Each scene shows the same named points in several views. A view is turned or mirrored, and shifted as a whole, has a little noise and may leave points out.
In the rows, zero is written as 128.

Scene 1
View 1
fep: [107 176 111 135 136 146 147 154 123 131 138 168 136 174 150 110 134 117
 146 170 144 100 140 121 167 157 118 109 130 100]
kisib: [131 213 118 132 131 163 176 168 102 134 117 152 152 177 156 114 138 110
 122 159 121 106 136 112 156 145 130 124 148 108]
fod: [148 176 123 130 166 143 169 152 141 106 133 181 142 184 176 103 118 116
 120 145 128 116 125 110 138 163 149 118 146 117]
zel: [120 209 113 123 134 154 165 162  98 124 105 150 150 172 127 114 138 114
 133 168 125 112 134 116 168 148 127 120 142 100]
zuzu: [128 200 109 137 137 160 159 157 109 110 118 161 151 163 135  92 141 134
 125 168 115 111 124 110 172 147 125 114 131  84]
guso: [120 197 116 122 123 162 150 161 100 127 124 159 147 173 134 110 132 101
 140 154 143 106 129 116 160 145 123 133 143 113]
dozuk: [118 185 109 134 147 147 155 153 122 113 124 168 141 169 139 100 135 130
 133 171 126 111 131 117 169 158 126 107 129  92]
tav: [133 167 120 129 150 148 148 151 135 107 139 184 138 178 158  99 121 115
 137 149 141 110 125 114 148 160 135 122 136 112]
Kapul: [ 93 193 108 139 106 163 146 165 101 155 145 156 141 170 149 114 146 107
 149 176 149  87 148 121 176 144 103 119 131 100]
razit: [139 186 123 122 100 187 125 159 100 116 150 179 151 168 139  83 123  87
 142 123 162 102 110 105 144 133 123 166 142 128]
Tupa: [127 192 121 129 124 164 155 163 109 134 136 165 145 178 157 111 130  97
 135 149 145 102 133 114 151 145 127 135 146 121]
dufas: [105 190 115 122 125 150 148 160 104 139 126 160 141 180 138 125 133  96
 149 163 151 102 140 121 161 151 120 126 142 117]
betef: [133 166 119 138 118 174 130 156 128 120 168 190 141 170 169  82 123 101
 139 137 159  96 120 107 146 147 123 142 134 119]
sokan: [130 203 116 117 140 154 162 158  99 113 104 157 151 175 128 109 131 109
 131 155 127 117 126 114 159 148 135 129 148 109]
sizef: [132 184 111 129 144 156 145 152 118  98 121 174 146 164 130  86 131 130
 131 158 126 117 119 110 164 153 132 119 129  92]
View 2
fep: [118 131 162 108 116 162 126 134 130 151 128 151 158 113 144 156 131 116
 119 131 169 107 139 153 103  86 116 124 123 138]
guso: [133 132 147 120 117 169 121 148 147 147 152 133 167 117 136 176 126 120
 114 127 167 129 146 148 119 106 102 121 122 126]
sokan: [118 114 157 120 126 170 115 149 156 141 164 137 174 113 131 171 119 137
 106 138 158 135 151 152 129 105 111 131 124 116]
fod: [ 99 100 163 117 114 151 110 116 172 158 135 148 167 104 129 143  88 114
  97 143 147 135 129 160 110  81 135 113 117 108]
Kapul: [148 140 155 114 105 167 140 148 113 159 126 144 151 113 140 167 149 110
 132 115 182 114 146 144 103 100  93 124 136 143]
dufas: [134 133 150 109 105 167 119 140 140 143 144 137 162 116 142 178 135 112
 119 130 167 108 143 152 111 105  96 120 124 129]
sizef: [101 129 161 125 148 163 122 147 141 154 149 150 174 114 134 149 111 138
 105 132 166 141 142 148 123  86 133 129 115 136]
dozuk: [105 120 170 115 135 163 127 142 132 152 138 155 165 109 136 148 124 134
 112 134 165 124 145 151 115  89 126 132 125 133]
kisib: [133 100 165 120 107 168 134 145 144 158 147 140 161 105 121 162 126 130
 115 131 162 144 155 147 120 108 102 133 147 108]
zel: [125 114 163 115 124 173 126 153 140 143 157 142 169 112 130 169 132 139
 114 134 163 129 155 149 126 108 104 136 134 120]
razit: [143 168 111 142 121 160 112 142 166 162 156 117 172 124 139 184  99  97
 108 110 174 158 126 143 121  97 108 101 102 138]
View 3
guso: [156  96 151 151 115 114 110 131 121 141 132 134 125 125 129 152 180 117
 103 127 108 140 115 137 122  80 115 127 144 137]
zuzu: [133  97 156 146 102 117 114 139 123 144 164 122 118 121 131 140 171 122
 106 154 109 127 127 123 118 112  98 106 135 127]
betef: [174 119 158 107 132 113  89 111 143 121 124 160 109 118 105 171 164 108
 105 143 105 130 133 125 113  91 143 128 139 146]
sokan: [139  84 146 152 107 129 105 152 116 153 144 130 121 120 134 141 183 115
  99 129 108 136 113 144 117  89 112 110 143 132]
zel: [140  87 153 161 102 121 119 146 112 146 145 121 127 128 138 140 179 122
 104 135 112 137 112 136 120  92  99 118 139 127]
fep: [141 107 162 153 110 107 103 135 105 127 137 144 128 127 107 154 159 113
 108 152 123 120 126 119 125  98 106 134 120 132]
dozuk: [132 100 158 149 104 117 104 145 109 138 152 137 121 122 116 144 162 114
 107 155 118 122 127 123 119 109 102 118 123 128]
kisib: [155  84 160 144 104 132 135 151 126 138 135 118 119 140 146 141 177 121
 109 141 111 140 111 131 105  97 100 118 134 119]
sizef: [128 103 151 139 109 117  94 137 120 147 163 136 114 111 118 145 171 113
 102 152 109 123 133 130 121 110 112 105 137 136]
Kapul: [169 107 170 160 114  94 132 114 118 118 126 127 135 141 123 163 164 125
 113 143 119 135 115 113 129  83  98 153 129 129]
fod: [141  91 155 110 115 152  89 171 121 137 127 162 103 123 113 145 165  98
 102 151 116 121 124 136  88 109 132 106 123 128]
razit: [178 111 143 119 135 109  91 100 149 139 130 147 111 108 123 171 187 116
  98 119  91 144 125 142 124  71 148 123 166 153]
Tupa: [169  96 155 134 121 125 112 136 128 131 118 142 119 130 126 157 175 114
 104 131 109 139 114 134 109  82 125 130 138 132]
tav: [143 104 154 124 117 130  85 148 116 133 131 161 112 118 104 153 163 104
 102 150 115 121 127 133 108 101 131 118 125 137]
View 4
razit: [ 87 125 123 136  94 149 141  96 151 150 156  72 101 125  76 175 173 135
 132 102  88 104 109 127 174 155 124 162 115 142]
sizef: [102 128 111 121  98 142 150 137 126 147 121 123 104 137 116 150 171 127
 153 100  95 123 105 113 144 128 134 125 145 127]
sokan: [106 132 111 122  96 171 156 135 120 164 121 103 108 128 111 137 161 128
 133 106 111 111 120 125 138 151 137 134 150 123]
dufas: [ 95 115 112 129 106 156 164 138 129 142 127  70 112 121 123 129 151 150
 133 113 109 125 136 123 146 153 125 153 132 131]
fep: [ 92 110 109 127 106 135 165 149 122 134 123  95 110 126 134 134 157 154
 147 108  98 140 128 111 145 135 132 148 131 134]
kisib: [111 129 116 112  82 164 168 150 102 171 118 106 111 126 101 124 158 143
 139 107 122 132 134 124 152 153 129 149 148 138]
tav: [ 91 116 110 134 103 135 149 131 119 148 143 116 105 122 127 158 170 151
 133 102  79 124 123 114 150 130 159 141 136 129]
Kapul: [ 93 112 114 118  99 138 175 151 127 132 119  65 114 129 113 120 150 156
 155 112 114 147 133 114 159 149 100 165 119 148]
Tupa: [ 94 116 116 128  95 151 160 133 120 154 136  84 110 120 109 140 158 155
 131 108 101 129 135 122 158 153 135 161 128 139]
fod: [100 118 110 131  92 143 150 133  99 167 143 139 107 119 123 160 171 154
 121 101  81 125 133 117 149 132 180 143 150 129]
zuzu: [108 133 113 111  90 147 160 149 117 152 112 122 106 140 109 135 168 127
 159 102 110 131 109 113 145 134 122 130 147 132]
betef: [ 83 112 118 137  96 125 148 112 135 140 156  95 102 123  98 175 174 157
 139 102  73 130 118 116 176 136 138 165 113 147]
dozuk: [102 121 109 120 100 140 161 152 118 143 116 117 106 133 130 136 163 138
 151 104 100 132 117 111 140 128 134 130 143 127]
zel: [107 129 111 116  96 165 163 147 118 158 113  97 111 131 113 124 156 128
 141 109 121 122 123 124 139 151 123 136 149 128]
View 5
guso: [128 133 157 151 114 111 151 122 129 118 164 153 137 137 154 123 151  89
 116 108 114 136  95 131 146 122 127 107 125 111]
sizef: [125 127 158 167 110 106 141 139 131 141 147 153 116 141 139  98 159 106
 111 128 142 141  79 134 141 144 125 126 101 128]
tav: [139 139 165 172 111 104 123 121 146 134 171 138 134 141 141 119 143  87
 100 141 143 144  88 123 134 133 127 116 101 134]
razit: [143 143 158 156 131  92 167 123 133 114 178 177 175 140 172 119 159  66
 106 112 117 160 101 110 135 162 103 102 112 113]
Kapul: [100 146 151 130  88 108 130 103 144  95 155 142 141 132 148 130 153  91
 121 106  98 129  83 111 160 114 130 115 123  94]
zel: [120 121 159 151 108 119 148 130 116 129 149 149 113 140 148 121 151 101
 122 107 116 128  91 145 151 109 136 110 126 110]
fep: [117 141 156 152  93 108 119 110 149 117 162 130 130 134 134 120 149  98
 112 126 123 129  78 119 147 119 135 120 115 118]
kisib: [114 125 168 147 107 117 141 129 116 127 144 145 110 146 158 146 143  83
 120 114 115 138  98 141 152  97 134 100 114 106]
fod: [146 133 178 179 119 109 119 128 138 149 170 131 118 148 142 137 130  78
  96 152 153 150 100 135 130 117 130 106  94 140]
dufas: [128 137 155 150 105 114 139 106 137 111 173 140 142 132 145 126 146  94
 115 109 108 126  92 128 148 112 134 106 135 110]
Tupa: [133 138 164 153 114 107 142 115 133 117 170 148 143 140 157 139 142  75
 109 118 116 143 100 124 142 118 125 100 117 113]
dozuk: [114 131 159 158  98 110 126 129 136 133 145 139 111 140 135 113 151 105
 115 128 133 133  80 131 146 123 134 123 107 121]
betef: [132 153 162 157 115  88 133 113 152 114 176 153 163 141 157 127 151  65
  96 137 131 158  92  97 135 155 110 112  94 120]
zuzu: [108 124 160 153 101 110 140 139 122 135 131 152 106 146 146 115 158 101
 119 122 129 139  82 135 150 125 129 121 100 114]
View 6
tav: [163 120 120 104 128 130 118 103 111 142 145 110  93 144  99 102 143 138
 148 145 138  80  98  94 130 102 117 134 142 103]
betef: [157 113 125  93 110 125 117  99 107 151 136 107 107 141 107  75 163 119
 151 155 148  74 110  69 115  93 128 119 130 131]
fep: [168 124 127  99 135 106 115  97 114 139 144 121  94 146 123 110 131 123
 137 146 134  62 109 112 124 125 108 142 147 132]
zel: [183 152 117 117 141 121  98 102 120 130 145 110 107 159 117 100 100 125
 143 125 143  75  99 124 146 154  94 117 145 142]
fod: [158 129 121 100 144 149 119 110 111 138 147  94  92 143  95  95 130 159
 161 136 138  88  90 103 139  98 129 139 141  89]
kisib: [164 151 127  95 152 130 106 110 116 136 143  90 110 152 122  82 100 131
 153 126 138  76 104 122 146 143 113 125 140 149]
razit: [173 129 114 114  97 130 101  94 109 147 131 109 125 149 103  61 154 108
 154 144 166  79 108  59 124 104 122  85 121 148]
Tupa: [171 140 125  98 132 123 113  94 113 142 144 103 115 147 122  80 128 131
 151 137 157  70 106  95 136 115 127 119 133 142]
zuzu: [161 130 120 105 138 132  96 119 119 138 133 100  96 154 103  99 115 114
 146 137 117  85 103 118 131 151  90 124 146 133]
dufas: [183 144 124 107 132 104 112  85 113 137 149 122 109 149 128  98 123 128
 140 137 158  59 109 106 136 127 114 124 140 145]
sizef: [164 121 114 114 127 136  98 115 118 139 133 108  93 154  92 103 127 119
 145 142 122  89  98 107 126 136  91 121 146 116]
guso: [179 142 120 111 128 120 105  95 115 137 142 112 113 153 119  87 121 123
 146 134 153  71 105 101 138 132 109 112 137 146]
dozuk: [166 125 122 105 139 122 106 110 116 138 140 111  89 150 106 111 122 124
 141 141 123  78 102 119 129 138  97 137 149 120]
Kapul: [170 131 133  90 136  91 112  89 115 142 141 119 107 148 144  93 127 106
 137 147 142  50 123 111 124 139 111 132 142 172]
sokan: [184 151 114 120 133 130 101 100 117 133 145 108 110 157 108  92 110 132
 149 126 152  80  97 109 147 136 105 110 141 131]

Which points are out of place in each view (at most two, in the order of its rows)? Write none if all are in place.
view 1: kisib
view 2: none
view 3: fep
view 4: Tupa
view 5: sizef
view 6: zel, sokan
